The views of a scene show one set of named points, each view turned or mirrored, and shifted as a whole, with a little noise and some points left out.
In the rows, 128 means zero.

Scene 1
View 1
daz: 105, 115, 142, 113, 144, 108, 136, 97, 94, 114, 146, 129, 120, 131, 129, 120, 164, 156, 136, 97, 114, 102, 135, 128, 129, 154, 144, 167, 142, 115, 114, 146
nutot: 87, 119, 128, 129, 159, 84, 124, 74, 124, 124, 126, 129, 133, 117, 169, 120, 169, 150, 148, 137, 148, 101, 110, 139, 119, 127, 133, 162, 135, 124, 108, 122
zimur: 111, 136, 132, 111, 140, 131, 115, 90, 90, 114, 124, 123, 145, 114, 148, 110, 158, 170, 132, 105, 114, 134, 107, 148, 125, 92, 162, 127, 132, 138, 111, 95
somu: 90, 131, 114, 104, 161, 124, 120, 94, 147, 129, 114, 138, 142, 111, 142, 129, 141, 146, 143, 143, 135, 129, 105, 118, 133, 97, 126, 114, 127, 118, 123, 102
bul: 74, 107, 146, 109, 129, 109, 126, 77, 113, 131, 150, 129, 118, 113, 156, 121, 151, 152, 145, 108, 108, 112, 135, 114, 139, 138, 150, 166, 155, 136, 127, 100
Dozo: 102, 120, 117, 110, 146, 116, 143, 89, 98, 121, 139, 142, 132, 115, 126, 131, 158, 152, 135, 99, 115, 106, 135, 146, 135, 132, 130, 150, 124, 117, 117, 134
desir: 93, 127, 148, 86, 144, 144, 105, 108, 145, 131, 119, 129, 125, 121, 134, 108, 129, 151, 149, 138, 118, 138, 86, 73, 131, 110, 156, 111, 149, 128, 140, 75
Nefid: 63, 110, 127, 105, 131, 96, 115, 64, 127, 142, 125, 145, 131, 87, 177, 129, 143, 145, 162, 134, 125, 111, 99, 123, 133, 111, 146, 148, 141, 153, 138, 47
Sez: 82, 111, 151, 102, 147, 94, 102, 116, 102, 111, 131, 102, 162, 117, 134, 154, 145, 172, 127, 112, 108, 160, 124, 104, 120, 121, 185, 131, 177, 118, 117, 119
ribev: 100, 139, 107, 129, 167, 143, 139, 74, 151, 130, 136, 134, 127, 124, 157, 112, 162, 142, 126, 135, 136, 116, 148, 150, 143, 90, 89, 139, 115, 109, 102, 146
Reko: 100, 118, 175, 81, 132, 136, 102, 120, 117, 119, 134, 117, 114, 137, 124, 101, 133, 161, 146, 116, 101, 134, 95, 57, 128, 143, 180, 132, 169, 130, 140, 91
bape: 123, 145, 134, 101, 164, 154, 110, 122, 121, 109, 119, 110, 151, 134, 119, 116, 147, 169, 119, 119, 116, 160, 111, 117, 123, 84, 152, 97, 138, 108, 108, 133
voro: 111, 123, 150, 97, 159, 115, 116, 121, 120, 115, 124, 127, 125, 138, 116, 114, 147, 156, 145, 127, 128, 118, 92, 86, 117, 147, 157, 131, 146, 106, 124, 133
Tik: 72, 110, 142, 81, 133, 129, 117, 103, 137, 136, 135, 134, 127, 112, 126, 136, 122, 147, 149, 120, 101, 138, 119, 75, 142, 125, 152, 123, 159, 125, 148, 80
Vok: 124, 135, 142, 117, 164, 97, 106, 95, 107, 110, 102, 128, 132, 128, 157, 89, 173, 162, 158, 145, 158, 104, 52, 127, 101, 124, 163, 138, 125, 129, 108, 102
neke: 94, 126, 125, 95, 147, 166, 148, 89, 161, 140, 145, 152, 93, 130, 123, 101, 135, 128, 145, 124, 114, 99, 140, 92, 156, 126, 92, 137, 120, 110, 139, 120
lugof: 128, 130, 130, 106, 149, 121, 132, 100, 86, 110, 125, 141, 126, 125, 125, 102, 165, 160, 143, 102, 125, 96, 93, 139, 120, 136, 147, 143, 118, 123, 114, 123
mafil: 87, 124, 134, 108, 145, 138, 127, 93, 133, 127, 145, 122, 130, 122, 141, 126, 146, 152, 127, 113, 108, 134, 149, 116, 143, 108, 130, 138, 146, 118, 118, 126
kugad: 136, 145, 119, 123, 158, 150, 144, 80, 118, 121, 129, 147, 106, 137, 140, 76, 172, 145, 142, 120, 138, 81, 107, 148, 132, 119, 101, 146, 93, 118, 108, 139
View 2
Reko: 166, 113, 100, 146, 119, 147, 165, 98, 122, 105, 147, 145, 155, 181, 62, 102, 105, 134, 146, 105, 132, 134, 131, 150, 103, 127, 109, 118, 119, 146, 89, 67
somu: 128, 121, 144, 134, 145, 157, 129, 117, 123, 128, 146, 143, 136, 139, 123, 95, 131, 109, 119, 131, 150, 97, 163, 138, 142, 133, 120, 99, 119, 142, 131, 141
bape: 124, 121, 133, 182, 132, 157, 120, 130, 142, 134, 164, 130, 132, 159, 92, 135, 155, 97, 130, 130, 130, 127, 156, 143, 104, 123, 126, 141, 121, 156, 114, 119
neke: 124, 114, 96, 108, 141, 131, 121, 62, 161, 102, 148, 138, 144, 152, 109, 113, 97, 108, 94, 143, 126, 114, 150, 120, 152, 116, 131, 78, 94, 126, 135, 119
lugof: 110, 135, 133, 136, 111, 133, 141, 121, 130, 134, 148, 159, 126, 161, 85, 116, 101, 132, 150, 134, 120, 145, 125, 114, 126, 119, 181, 116, 144, 149, 129, 129
Nefid: 145, 117, 131, 105, 124, 167, 179, 129, 127, 119, 113, 158, 121, 150, 130, 65, 110, 161, 167, 126, 162, 111, 126, 142, 177, 147, 123, 80, 113, 143, 116, 121
zimur: 114, 128, 136, 160, 112, 159, 151, 142, 150, 132, 142, 144, 111, 162, 107, 114, 137, 136, 170, 135, 136, 139, 125, 137, 137, 132, 147, 123, 123, 157, 118, 122
nutot: 110, 132, 128, 99, 113, 141, 144, 141, 123, 140, 111, 159, 154, 142, 118, 90, 140, 151, 150, 125, 140, 119, 151, 104, 153, 130, 155, 100, 145, 141, 142, 132
kugad: 75, 152, 140, 117, 112, 119, 127, 93, 151, 121, 168, 148, 140, 150, 112, 124, 110, 124, 128, 151, 118, 143, 152, 95, 143, 112, 175, 91, 123, 146, 162, 141
Dozo: 115, 113, 101, 125, 122, 140, 123, 127, 152, 140, 116, 154, 120, 154, 100, 114, 118, 128, 130, 142, 123, 128, 124, 111, 149, 120, 179, 111, 134, 136, 128, 138
Vok: 112, 156, 174, 130, 108, 142, 166, 133, 91, 132, 158, 165, 154, 154, 98, 93, 118, 149, 169, 117, 142, 135, 153, 119, 116, 129, 147, 111, 152, 160, 136, 124
ribev: 84, 128, 121, 117, 129, 140, 106, 115, 167, 131, 137, 132, 142, 134, 139, 121, 158, 115, 117, 148, 132, 115, 169, 105, 161, 123, 144, 95, 110, 141, 156, 146
desir: 158, 119, 131, 147, 136, 158, 161, 97, 118, 105, 159, 143, 143, 162, 94, 94, 109, 120, 137, 118, 149, 112, 145, 157, 122, 135, 96, 102, 106, 147, 106, 96
bul: 137, 110, 84, 107, 111, 146, 156, 122, 149, 122, 101, 151, 138, 162, 101, 94, 124, 156, 150, 124, 136, 128, 121, 123, 157, 130, 145, 101, 121, 136, 112, 100
Tik: 172, 94, 94, 135, 141, 161, 150, 103, 131, 112, 125, 144, 132, 161, 94, 90, 106, 122, 128, 119, 147, 106, 128, 157, 136, 135, 109, 101, 107, 133, 96, 99
voro: 144, 122, 117, 137, 125, 135, 135, 112, 107, 128, 146, 155, 160, 163, 72, 108, 112, 119, 126, 111, 127, 122, 147, 126, 103, 118, 141, 122, 145, 141, 112, 105
View 3
somu: 152, 123, 131, 119, 110, 116, 105, 130, 95, 115, 146, 124, 96, 132, 114, 124, 135, 140, 118, 88, 143, 147, 147, 139, 113, 123, 153, 113, 123, 123, 154, 87
mafil: 141, 141, 117, 127, 105, 127, 113, 116, 135, 134, 137, 127, 87, 140, 108, 134, 161, 139, 134, 120, 135, 133, 155, 146, 108, 151, 102, 104, 128, 115, 144, 85
Sez: 145, 155, 108, 140, 65, 110, 96, 156, 122, 113, 143, 129, 69, 132, 158, 137, 174, 133, 156, 99, 154, 100, 118, 165, 106, 150, 82, 124, 132, 120, 140, 114
daz: 123, 144, 99, 154, 103, 132, 142, 108, 116, 154, 138, 135, 105, 136, 123, 149, 153, 112, 166, 128, 113, 122, 149, 157, 114, 139, 75, 132, 137, 140, 133, 100
Tik: 158, 151, 120, 98, 105, 102, 74, 140, 118, 152, 144, 115, 82, 158, 154, 135, 151, 146, 130, 102, 131, 117, 149, 178, 86, 154, 120, 90, 125, 136, 143, 89
neke: 140, 125, 121, 106, 142, 119, 107, 92, 112, 175, 156, 120, 115, 156, 97, 131, 139, 139, 111, 127, 106, 155, 182, 141, 100, 143, 123, 90, 115, 136, 144, 65
Nefid: 171, 156, 136, 109, 120, 130, 108, 150, 110, 131, 81, 123, 83, 148, 131, 139, 118, 139, 164, 96, 136, 123, 147, 193, 91, 133, 166, 107, 162, 140, 141, 88
bul: 145, 162, 114, 131, 113, 129, 119, 130, 131, 155, 104, 127, 84, 148, 128, 149, 149, 129, 172, 126, 120, 113, 152, 185, 91, 153, 97, 108, 150, 137, 131, 93
desir: 172, 132, 121, 89, 83, 120, 68, 150, 101, 143, 143, 130, 111, 146, 158, 120, 140, 151, 113, 105, 133, 117, 156, 160, 97, 137, 141, 109, 126, 135, 139, 84
zimur: 153, 149, 116, 126, 61, 161, 120, 122, 132, 112, 108, 138, 108, 123, 144, 150, 143, 126, 132, 108, 141, 127, 143, 148, 122, 135, 122, 123, 153, 125, 153, 104
Dozo: 125, 145, 112, 148, 109, 134, 145, 95, 121, 141, 134, 121, 98, 136, 120, 158, 142, 110, 149, 108, 122, 143, 146, 156, 119, 135, 102, 117, 139, 139, 150, 101
bape: 147, 125, 110, 124, 48, 137, 97, 122, 121, 109, 165, 138, 111, 120, 142, 130, 165, 136, 97, 105, 149, 133, 142, 115, 129, 134, 108, 124, 117, 109, 158, 99
kugad: 133, 115, 111, 135, 111, 165, 153, 84, 99, 149, 132, 145, 147, 124, 94, 140, 119, 117, 123, 128, 105, 157, 174, 124, 132, 110, 132, 133, 138, 137, 146, 78
nutot: 141, 133, 121, 151, 120, 132, 144, 138, 94, 124, 111, 138, 95, 125, 98, 129, 128, 128, 174, 110, 131, 127, 142, 159, 118, 116, 130, 140, 150, 130, 133, 92
voro: 140, 124, 101, 130, 86, 114, 103, 136, 82, 151, 170, 136, 116, 136, 153, 128, 145, 126, 138, 112, 121, 113, 143, 151, 113, 127, 100, 135, 120, 143, 132, 100
Reko: 163, 142, 99, 99, 69, 119, 67, 153, 106, 168, 150, 137, 117, 150, 179, 127, 155, 144, 131, 129, 120, 90, 154, 169, 93, 148, 93, 117, 127, 144, 124, 93
ribev: 134, 121, 128, 141, 128, 140, 145, 97, 119, 118, 133, 133, 100, 123, 60, 126, 143, 136, 124, 118, 134, 165, 163, 117, 126, 130, 132, 117, 129, 105, 151, 74
lugof: 135, 137, 104, 138, 81, 152, 138, 105, 102, 144, 133, 137, 131, 128, 145, 154, 126, 107, 141, 112, 112, 132, 150, 152, 126, 118, 110, 137, 146, 152, 145, 106
View 4
bape: 162, 122, 118, 119, 141, 110, 99, 114, 154, 163, 146, 145, 159, 119, 158, 109, 140, 119, 106, 133, 158, 151, 138, 144, 155, 125, 101, 144, 108, 102, 169, 79
zimur: 149, 136, 118, 128, 138, 139, 109, 81, 177, 138, 138, 134, 159, 138, 151, 120, 147, 111, 91, 128, 152, 130, 132, 113, 116, 148, 102, 123, 113, 131, 156, 126
neke: 128, 130, 101, 138, 158, 121, 160, 161, 132, 155, 164, 130, 151, 65, 88, 141, 160, 78, 79, 148, 151, 154, 108, 153, 114, 118, 93, 116, 113, 110, 118, 118
voro: 146, 109, 135, 138, 129, 123, 133, 120, 114, 125, 125, 141, 139, 109, 115, 99, 153, 114, 112, 137, 181, 109, 115, 148, 121, 135, 124, 126, 115, 123, 147, 90
mafil: 136, 120, 110, 129, 134, 133, 137, 129, 133, 153, 156, 129, 162, 114, 139, 134, 139, 113, 83, 149, 152, 148, 135, 138, 117, 122, 104, 122, 134, 114, 134, 137
desir: 135, 121, 115, 134, 127, 100, 109, 132, 147, 126, 120, 138, 166, 94, 103, 109, 142, 80, 90, 115, 164, 109, 104, 112, 126, 119, 119, 158, 137, 100, 147, 105
daz: 138, 113, 136, 135, 134, 161, 159, 105, 119, 136, 144, 129, 135, 123, 136, 122, 158, 126, 92, 152, 174, 130, 131, 154, 95, 144, 112, 90, 110, 145, 133, 129
somu: 155, 133, 80, 148, 150, 101, 120, 131, 140, 135, 150, 139, 161, 112, 104, 117, 149, 109, 121, 142, 133, 133, 123, 122, 137, 131, 102, 151, 120, 114, 134, 118
Vok: 161, 135, 124, 153, 144, 111, 116, 78, 158, 93, 124, 144, 146, 150, 101, 97, 166, 107, 130, 144, 150, 88, 111, 118, 120, 174, 120, 106, 99, 123, 154, 96
kugad: 154, 150, 113, 142, 179, 130, 150, 107, 166, 138, 170, 137, 138, 114, 102, 133, 180, 95, 102, 163, 139, 147, 115, 155, 118, 161, 85, 76, 72, 123, 138, 97
Reko: 122, 104, 153, 123, 109, 119, 122, 123, 133, 125, 104, 135, 157, 93, 120, 105, 139, 86, 71, 116, 198, 96, 101, 130, 109, 120, 133, 136, 141, 107, 155, 99
Nefid: 128, 142, 84, 156, 132, 127, 127, 105, 160, 105, 127, 124, 172, 120, 95, 128, 146, 87, 95, 124, 132, 102, 114, 80, 90, 142, 113, 142, 144, 139, 119, 174
ribev: 156, 142, 85, 142, 167, 121, 144, 131, 143, 152, 189, 134, 159, 128, 122, 145, 154, 116, 106, 180, 116, 167, 138, 148, 134, 143, 87, 101, 107, 107, 128, 131
nutot: 148, 131, 102, 156, 144, 132, 146, 99, 129, 106, 151, 132, 153, 150, 108, 123, 157, 123, 121, 166, 134, 115, 128, 123, 105, 162, 114, 100, 120, 133, 125, 147
bul: 123, 120, 121, 139, 123, 151, 151, 110, 132, 125, 137, 122, 157, 119, 121, 134, 146, 102, 77, 141, 161, 117, 121, 121, 86, 136, 115, 110, 142, 134, 125, 162
Sez: 142, 99, 127, 130, 100, 138, 114, 104, 113, 134, 119, 135, 160, 140, 165, 103, 127, 142, 102, 128, 176, 113, 143, 123, 116, 124, 132, 151, 152, 132, 152, 134
lugof: 151, 131, 128, 139, 150, 147, 138, 87, 154, 131, 135, 136, 132, 118, 125, 112, 172, 112, 105, 133, 165, 125, 121, 138, 108, 155, 102, 101, 86, 150, 146, 103
Dozo: 146, 128, 108, 140, 148, 159, 153, 104, 135, 145, 151, 129, 138, 113, 134, 127, 162, 126, 101, 143, 157, 145, 136, 142, 104, 141, 97, 111, 104, 157, 128, 136
Tik: 123, 113, 108, 135, 117, 122, 128, 141, 126, 138, 122, 130, 165, 83, 115, 117, 137, 93, 81, 112, 170, 119, 115, 116, 109, 107, 120, 164, 150, 125, 132, 136
View 5
lugof: 139, 126, 140, 113, 121, 131, 137, 117, 113, 124, 157, 122, 96, 118, 142, 117, 102, 145, 131, 125, 157, 122, 110, 147, 120, 132, 113, 113, 117, 125, 92, 121
Dozo: 132, 136, 115, 115, 122, 140, 109, 133, 121, 115, 162, 128, 84, 124, 143, 122, 124, 137, 137, 132, 145, 138, 103, 124, 108, 145, 108, 103, 135, 127, 119, 142
Reko: 143, 104, 123, 173, 166, 132, 124, 140, 151, 154, 122, 129, 121, 134, 118, 111, 147, 172, 98, 89, 125, 122, 114, 163, 160, 98, 93, 142, 110, 145, 114, 103
Sez: 151, 119, 102, 152, 168, 154, 117, 175, 145, 125, 106, 126, 113, 118, 146, 140, 143, 139, 80, 101, 129, 132, 118, 119, 151, 146, 78, 103, 136, 115, 98, 118
bul: 121, 130, 110, 142, 150, 140, 106, 148, 126, 130, 161, 139, 117, 141, 117, 130, 160, 128, 124, 119, 140, 151, 100, 121, 118, 118, 95, 108, 117, 126, 131, 114
kugad: 126, 145, 148, 121, 92, 118, 133, 96, 103, 125, 171, 120, 112, 153, 117, 117, 86, 166, 165, 148, 178, 109, 106, 141, 86, 139, 133, 116, 130, 128, 97, 137
bape: 158, 128, 133, 167, 139, 124, 135, 149, 150, 131, 111, 102, 107, 132, 134, 118, 95, 168, 117, 127, 136, 97, 121, 140, 146, 168, 93, 116, 166, 131, 83, 155
Tik: 147, 105, 102, 159, 148, 126, 99, 163, 140, 145, 120, 126, 122, 121, 105, 111, 156, 149, 119, 103, 113, 138, 103, 147, 147, 118, 95, 129, 148, 146, 152, 120
mafil: 130, 139, 108, 160, 138, 135, 104, 151, 143, 128, 145, 122, 108, 149, 120, 124, 138, 151, 132, 130, 134, 128, 104, 120, 118, 148, 97, 108, 151, 131, 125, 150
zimur: 142, 126, 142, 142, 145, 118, 144, 154, 122, 130, 150, 107, 114, 128, 120, 120, 108, 114, 127, 134, 146, 122, 111, 128, 141, 152, 89, 99, 137, 121, 91, 125
neke: 127, 132, 110, 153, 106, 118, 88, 118, 138, 139, 153, 126, 108, 154, 100, 102, 137, 186, 164, 131, 133, 125, 96, 149, 99, 122, 127, 137, 155, 156, 158, 155
Nefid: 141, 109, 118, 128, 136, 114, 113, 172, 90, 138, 146, 126, 160, 123, 79, 129, 145, 102, 135, 126, 139, 156, 96, 126, 126, 114, 99, 104, 141, 125, 150, 88
ribev: 128, 155, 118, 144, 100, 127, 105, 136, 121, 118, 149, 116, 123, 163, 108, 131, 105, 160, 163, 159, 159, 118, 103, 111, 80, 168, 119, 99, 174, 125, 120, 165
voro: 149, 116, 117, 139, 131, 145, 120, 125, 131, 131, 114, 131, 116, 125, 139, 124, 118, 186, 103, 102, 144, 117, 118, 154, 128, 119, 112, 130, 124, 130, 103, 116
Vok: 155, 116, 148, 117, 119, 125, 155, 131, 88, 130, 123, 123, 154, 125, 114, 137, 87, 151, 113, 120, 174, 114, 119, 149, 120, 122, 116, 114, 118, 110, 79, 85
nutot: 133, 138, 115, 116, 115, 144, 118, 143, 96, 116, 140, 137, 144, 141, 117, 150, 119, 140, 127, 131, 167, 137, 108, 114, 90, 137, 113, 97, 131, 106, 111, 107
desir: 157, 101, 127, 167, 143, 111, 119, 155, 132, 154, 111, 116, 146, 129, 92, 112, 130, 164, 121, 107, 126, 118, 111, 161, 151, 116, 102, 136, 151, 145, 130, 111
daz: 122, 141, 113, 125, 134, 156, 111, 121, 131, 118, 161, 137, 86, 136, 153, 132, 134, 154, 118, 118, 153, 136, 107, 126, 106, 129, 104, 109, 106, 121, 103, 130
somu: 158, 119, 114, 142, 110, 119, 109, 156, 114, 129, 109, 114, 142, 126, 101, 126, 108, 160, 136, 132, 139, 120, 109, 136, 117, 149, 115, 116, 179, 131, 132, 135
View 6
Nefid: 179, 121, 95, 133, 184, 109, 120, 112, 125, 116, 89, 156, 89, 164, 103, 129, 115, 179, 145, 159, 128, 152, 108, 142, 127, 117, 136, 160, 107, 117, 77, 137
Sez: 130, 131, 127, 149, 135, 122, 120, 135, 152, 120, 102, 142, 98, 132, 169, 118, 123, 155, 127, 87, 114, 135, 140, 112, 87, 115, 124, 140, 91, 143, 121, 125
Dozo: 151, 162, 137, 129, 132, 127, 137, 134, 142, 140, 123, 161, 129, 118, 127, 146, 131, 146, 94, 133, 130, 136, 113, 142, 152, 104, 127, 123, 114, 110, 94, 148
daz: 144, 157, 142, 131, 123, 120, 143, 130, 150, 135, 137, 155, 127, 116, 149, 149, 129, 148, 110, 120, 124, 143, 130, 137, 156, 119, 103, 123, 114, 90, 111, 142
bul: 149, 140, 120, 127, 148, 115, 138, 127, 140, 114, 116, 164, 114, 146, 132, 132, 114, 170, 134, 132, 114, 153, 114, 125, 142, 121, 112, 150, 101, 86, 99, 135
bape: 111, 128, 138, 141, 132, 120, 119, 134, 122, 133, 113, 122, 122, 90, 144, 132, 142, 135, 92, 144, 134, 127, 117, 103, 95, 86, 124, 124, 135, 173, 137, 112
kugad: 150, 146, 143, 118, 145, 109, 144, 114, 116, 146, 142, 127, 138, 92, 104, 168, 139, 134, 87, 193, 156, 142, 108, 142, 176, 97, 106, 108, 160, 107, 104, 139
desir: 138, 93, 93, 155, 155, 111, 101, 114, 127, 124, 107, 142, 119, 115, 130, 122, 140, 162, 142, 171, 121, 147, 116, 111, 111, 98, 116, 178, 127, 145, 122, 97
nutot: 174, 145, 128, 131, 160, 111, 138, 105, 143, 128, 110, 119, 98, 134, 120, 145, 109, 133, 122, 141, 151, 158, 131, 133, 147, 117, 116, 113, 116, 103, 85, 151
neke: 139, 137, 111, 138, 132, 134, 124, 122, 135, 139, 123, 157, 161, 96, 100, 135, 131, 140, 110, 191, 123, 159, 85, 99, 177, 73, 116, 168, 129, 92, 97, 110
Tik: 141, 114, 94, 155, 142, 127, 103, 129, 143, 125, 102, 171, 125, 128, 132, 113, 131, 165, 138, 143, 105, 146, 110, 108, 120, 95, 127, 187, 100, 125, 106, 107
lugof: 153, 137, 136, 133, 139, 108, 131, 122, 129, 143, 139, 149, 122, 105, 138, 161, 149, 156, 101, 151, 137, 128, 132, 163, 147, 122, 110, 118, 139, 125, 115, 141
mafil: 126, 146, 133, 128, 134, 129, 135, 135, 137, 122, 110, 148, 127, 120, 126, 125, 116, 147, 107, 141, 121, 148, 99, 98, 131, 90, 122, 141, 110, 113, 109, 125
Vok: 172, 109, 119, 143, 168, 89, 122, 93, 125, 135, 122, 105, 87, 116, 137, 159, 140, 144, 131, 161, 159, 141, 156, 157, 127, 132, 101, 112, 149, 142, 115, 135
ribev: 139, 163, 145, 115, 147, 133, 144, 121, 128, 133, 108, 112, 127, 104, 91, 141, 109, 117, 86, 173, 154, 154, 89, 97, 154, 73, 130, 108, 132, 113, 90, 138
Reko: 127, 93, 103, 156, 136, 103, 110, 122, 136, 117, 131, 158, 125, 115, 166, 127, 147, 174, 151, 141, 102, 145, 132, 114, 113, 122, 93, 180, 120, 121, 145, 95
voro: 147, 116, 116, 161, 128, 113, 113, 111, 149, 140, 128, 134, 125, 96, 156, 140, 146, 136, 128, 136, 129, 143, 147, 123, 133, 110, 99, 147, 124, 126, 124, 115
zimur: 134, 135, 139, 121, 158, 105, 134, 135, 111, 124, 114, 142, 102, 131, 130, 142, 133, 170, 103, 144, 132, 125, 113, 142, 105, 115, 127, 119, 130, 148, 118, 136
somu: 154, 125, 109, 147, 155, 126, 109, 111, 134, 139, 94, 123, 116, 108, 107, 128, 126, 129, 111, 167, 148, 149, 111, 111, 127, 79, 137, 142, 124, 149, 91, 121

Which points are out of place in each view (at most two, in the order of its rows)? Write none if all are in place.
view 1 => somu
view 2 => none
view 3 => bul
view 4 => bape
view 5 => kugad
view 6 => none
